A landscape with many valleys, sampled at points; each row gives a point and its height.
From any point a ball takes the steepest step (drop divided by distance) to one of its 2 nearest points. It stops when none of these is lower. Distance is the straight distance between rows; heights are no part of it.
lati: [ -9  -9 -50   8 -22 -19 -38  11   2 -20 -16  15  12 -15  -9 -15  12 -14
  21  23]  (h 17.6)
Nobir: [ -6 -16 -17  10  -7  20  10   7  -8   9  15 -10 -14  22  19  16  17   1
 -30  19]  (h 7.5)
zis: [ 43  -7  30  -3  21 -21  18  -2 -19   5   3 -39  12  -5  -9   8  27  28
  14 -26]  (h 80.1)
Niput: [-11  -3  13 -18  -1  19  -1 -16 -11  -6  19 -12   4   8   4   1 -20   6
 -22  28]  (h 79.3)
vitif: [-11 -16  -2  -2  -4   0 -12  10   0 -38 -19   4 -15  25  33  44  -9 -22
   2   8]  (h 26.6)
taka: [  8  18  37 -10 -10  25  -4   6 -10  26  -5 -10  16  -1  11   9 -17   8
  31 -44]  (h 76.9)
goz: [-12 -11  31  -1 -21  -2  -3  15 -30  33 -14   4  13  -1   5   6 -24  10
  13 -31]  (h 71.6)
Zasi: [-39  20   1 -29  -3  12   0   3  -9 -17   9  -6 -16 -16  20   7   8 -11
   1  12]  (h 18.2)
Gupar: [-19 -13  -6  -5  -6  -3  -7  -7 -19  -3  33 -11  -9   4 -15 -21  -5   6
 -41  39]  (h 83.9)
Vunes: [ 27  -3  23  -5   4  -3 -33  -4  21 -20  22  13  14  -5   4 -29  21   8
  36  39]  (h 20.3)
pav: [ 24 -35  -4   6  -1 -17   8 -22 -26 -28  14 -20  -9  18  10  38 -23  -7
  -4 -11]  (h 64.6)
felu: [ 17  -4 -34  34   0  -6   0  -5 -24  -5  18  -5 -12  13 -30  -7   5  14
 -17 -11]  (h 37.7)
Sek: [ 14  15 -13  10   0  -2   1  -5 -39  15  32 -18  -7   3 -44 -14 -10  17
 -12 -11]  (h 46.4)
mes: [ -8 -17  47 -11   1 -27  32 -15 -14   4 -20   0  -9 -18 -12 -18   0   4
 -10 -18]  (h 68.7)
tagu: [-19  -1   9 -30   9  18   2  -8  45  30 -13   3  24  -9  14 -13   1   5
  -2  26]  (h 49.2)
silu: [ -7  -7   2  -7  10   6   9  -6  26  16   1   6   3  -1 -11 -25  11  13
 -25  32]  (h 41.7)
nisef: [ 35  21  12  30   1   4 -13  13  38   4   3  14   4 -15  25 -18   9  -7
  32  11]  (h 47.6)
tema: [  3   0   3  -6  -1  -5  17  -8 -43   9  21 -35 -20  -9 -19  -5   4  14
 -13 -13]  (h 54.4)
Kosuk: [  3 -22  24 -25  -8 -36  25 -25 -29   9  13 -24 -12 -15  -5   1  -8   2
 -10  -5]  (h 62.1)
Dilan: [  2   5  -7   3  21   3  16  -7  47  37 -36  17   7   1   7  -7   4  10
 -28  -7]  (h 31.1)
nibe: [  6  16 -42  24  17  -8 -11   3  33 -10  -6  19 -14   7 -19  10  17   2
 -11  -6]  (h 21.6)
buk: [-11  -9   0 -11  21 -19   8 -23  31 -14  -9   7   0   9  -9 -11   8  26
 -41  49]  (h 48.9)
vika: [  9   5  31 -10  -7   1  -9  18  10   8 -20  20  -3  -7   8 -25  13   4
  15  -2]  (h 38.6)
Zavim: [ 22  26  18 -10  -3  23 -18   0 -10  11  31 -25  23   8 -14  -5  18  14
  30   0]  (h 41.9)
pape: [ 17  29   2  25 -12  10 -22  22  12  18  17  17   3 -18  17 -24  -7 -27
  32   2]  (h 51.4)
Zivu: [ -6  12   3  -6   1   0 -13  11   4  10  -5  13   2  -5   0 -24 -21   1
   1   0]  (h 31.4)
bipuz: [-25   4 -62 -15 -13 -19 -18   0   0 -23 -31  -1   7 -15 -16   0  15  -9
  15  38]  (h 24.3)
dolok: [-21   6  15  24 -16  11 -11  10 -30  29   9  -1  25   3 -15   8 -40  18
  18 -31]  (h 65.4)
Sab: [  0  -7  31 -14  -1   5  -1   8 -13 -18 -11  -1 -13  20  32  20  -7   3
   7  -1]  (h 19.2)
por: [-62  11   9 -27  -7   8  17  -5  12   7   0  -5   3 -17   9  14 -35  -7
 -33  10]  (h 37.5)
tize: [ 35  15  33  -2 -11   2 -30   5  -2   1  23  -5  27  -8   0 -18   6  11
  44   8]  (h 32.2)
Napo: [ 11   6 -17   8   8 -12 -43  12  27 -14  -2  37  21  26   2  -2 -38  -1
  10  31]  (h 43.0)
kavo: [-11 -26 -38   6  -3 -20  27 -15 -16 -27  12 -11 -14  -6 -18  12  14 -35
 -26   8]  (h 89.5)
Vefa: [ 22   3  31   2  24  -4  27 -24  -9  -3  -7 -25   3  -8 -15  -1  18  10
  11 -43]  (h 76.6)
keven: [ 14 -41  -2  -1 -12  13  -3  -4 -25   2  15 -14   7   9  21  36 -38 -11
 -17   1]  (h 69.0)
fos: [ 29   2  27  16   9  -9 -10   1  31  -2 -16  26  -5 -19  16 -18  37   3
  33  -4]  (h 43.9)
kepiv: [  3   2  22  -3  10 -16  55 -18   0  -2 -10 -16 -20 -19 -12  -7  27  -6
 -11 -31]  (h 73.1)
Dom: [  7 -22  17  -4  -6   9 -20   1 -26   2  21 -15  17  25   5  11 -36  12
  -8  13]  (h 74.1)
vuv: [ -9  11 -66   5  21  12 -14   1  28  -8  -8  16   7   6  -9   5  -7  -9
  -2  15]  (h 28.6)
legu: [  6  20 -15  28  17 -28   4  -5  18 -25  -8  21 -41  -4 -15  -6  30   2
 -12 -15]  (h 14.6)
sig: [ 22 -34 -32  26  -2   4   6  -6 -28   4   8 -20   8  15 -21  13 -13 -10
 -13 -18]  (h 28.9)
fev: [-14 -29 -14   4  -2   2   6   4   8 -22  -7   2 -18  20  30  58  17 -15
  -7  32]  (h 24.6)
tuf: [ 11   4  -1  13   2   7  19  11   4  34 -16   7 -10   0   8  -8  31  -2
 -10 -33]  (h 43.1)
bineg: [-13   8 -19  -2  -2  16 -21   1  -4 -30 -10   8  20  13 -12  16 -40 -16
   5  -4]  (h 38.0)
lerid: [ 24 -23  40  -9  14   1  -2   3  15  -5   2  18   7  -3  -1 -12  41   7
  54  -2]  (h 49.0)
Risur: [-12  28  -5 -19   3  -3 -14  14  25  -6 -14  23  -6 -33  27  -1  -4  -9
  28  24]  (h 16.7)
lol: [ -3  35 -21   9 -15  27 -20  14 -13  18  34  -4   7   2 -16 -10  -3   3
   9 -16]  (h 57.3)
tibiz: [-36   4 -15 -26  -3  -6  38  -6  21  18  -8 -17  -9  -8  11  21 -19 -22
 -35   8]  (h 44.0)
Lasud: [  9  22   2  16   8 -23  23 -23  -7 -34  15  -8 -34   2 -25 -16  24  11
 -16 -14]  (h 23.1)
kupu: [  9 -37 -43  34  -4  26   2  13  -7  18   1 -13  -3  16   0  15  14  -8
 -28  -8]  (h 18.9)
miro: [ 19 -30  13  15  -8 -24  28  -1 -30 -15   3 -11 -30  13  12  39  14   1
  -4 -12]  (h 60.4)
Kufo: [ -7 -13 -53   7  11 -17 -30   8  23 -13 -11  34  17   8  -7  -2 -19   4
  -3  45]  (h 36.0)
fiti: [-27  -1  37 -36 -10  17  21  -7  -3 -21  -6 -15 -19  -5  29  16  10 -11
   4   1]  (h 8.6)
Dav: [ 10  22  -7  -4  -2  19 -36   0  19 -17   5  20  27  20  11   4 -37  -6
   1   6]  (h 44.9)
Tinuf: [ -7  22 -13 -10  17 -17   2  15  35   7 -32  27  -2 -11   5  -7  -9  -2
  10   3]  (h 23.0)
gadi: [  7  -6   7   6   1   8  17   5   7  12   4   1 -15  -8   2 -20  57   6
  -4  -1]  (h 48.2)
samer: [-14   4 -17  -1   2  20  -9   0  16  -8   8   9  -8  18  34  35  17   2
 -11  23]  (h 17.9)
vaka: [-16   0  -1  16 -13  -7  -6  -2 -43   8  24 -23  17  -1 -33  -1 -34  15
  -2 -27]  (h 57.0)
Suziv: [ -4  -8  19  -2  -7 -18  27   4 -37  -8  -4 -11 -41   3  10   7  29  -5
  -5 -12]  (h 56.7)
tad: [ 24  29 -12  26 -15  26 -31  14  10  30  21  14  21   0 -12 -27 -14  -3
  14 -18]  (h 56.9)
desut: [  1  34  -4   1 -11  39 -10   2 -25  12  50 -31  -4   2 -18   0   9  18
  16   4]  (h 50.5)
Nupa: [ 27  13  17  15   0  30   6   7  18  25   7  -1  18 -15  -1 -29  34  -3
  34 -24]  (h 83.6)
Ravok: [  0 -14  16  -5  -6   5  20   5 -19  -1   0  -9 -34   5  23   5  59  15
   8  15]  (h 52.6)
Pubut: [  6 -17   7  16  15 -22  13  -5  19  17 -24  20   7   8  -7 -22  -8   7
 -38 -13]  (h 38.3)
det: [ -5   9  14   1   0  19  11  14  29  43 -26   5  11  -5  13  -9   1 -11
 -11 -24]  (h 37.3)
suz: [ 22   6  20  -1  15 -25   8 -13 -19 -23 -13   3  -6   9 -11  -3 -29  12
  -2 -25]  (h 38.1)
Zusod: [ -1  -6  14 -18  -2  35 -21   8  34  13  -7  12  23  -6  37  -3   3   0
  16  28]  (h 54.3)
Nefon: [  5 -12  37 -17  11  -5  -1  -7 -11 -15   7 -12  15   3 -19 -12  29  24
  36   2]  (h 56.1)
Gudel: [ -6   0 -38  -6  -5  -8 -31  22  13 -11 -20  22  -1 -16   8  12 -13 -19
  35  25]  (h 9.5)
Vuru: [  4  -4   4  19   3 -24   4  -9 -18 -10 -16  21   6  -1 -34 -20 -33  -6
  -8 -41]  (h 46.8)
zapag: [-58  31   6 -43   0   7   3 -11   3  -5   0  -3   6 -26   1  -4 -17   5
  -9  28]  (h 28.4)
sipim: [-24 -23 -14   3 -15 -20  36  10   7  19 -17  -6 -19   0  20  27   3 -26
 -30  -8]  (h 48.7)
kode: [-13 -30 -31   5  -7 -21  10   6 -11  -2  13  -5 -23   3 -17  -1  -6 -17
 -34  26]  (h 87.6)
saku: [  0   0 -16  12  10 -11  12 -10   1   7 -15  13   7   6 -12 -12 -34 -15
 -38 -26]  (h 44.8)
Kalo: [-32   1 -47 -13 -11  -2 -20  -8   3 -37 -28   2  27  -4  -9  12 -24 -21
   8  17]  (h 31.0)
mobol: [ 10  36  23  -1   7  30   0   4  13  18   4   3  18  -5  -5 -12   0  -4
  26 -40]  (h 80.5)
vazo: [ 16   4  31 -12   2  -7  -2  -9 -16 -25  -9 -21   1  12  10  15 -15  15
  17 -23]  (h 28.8)

Call two points neighbours if one is among the 2 nearest of the other. Go from one point of each pair to the other, from neighbour to neighbour, staying as low as possible. Name the highest point that can't be avoided.
Vunes / fos | lerid
fiti / Dilan | Vuru
Nobir / Sab | vitif
legu / Gudel | Dav

For each start below, name the point where the ball stops.
taka | Nobir
Gupar | Dilan
Dav | Gudel
Vefa | Nobir
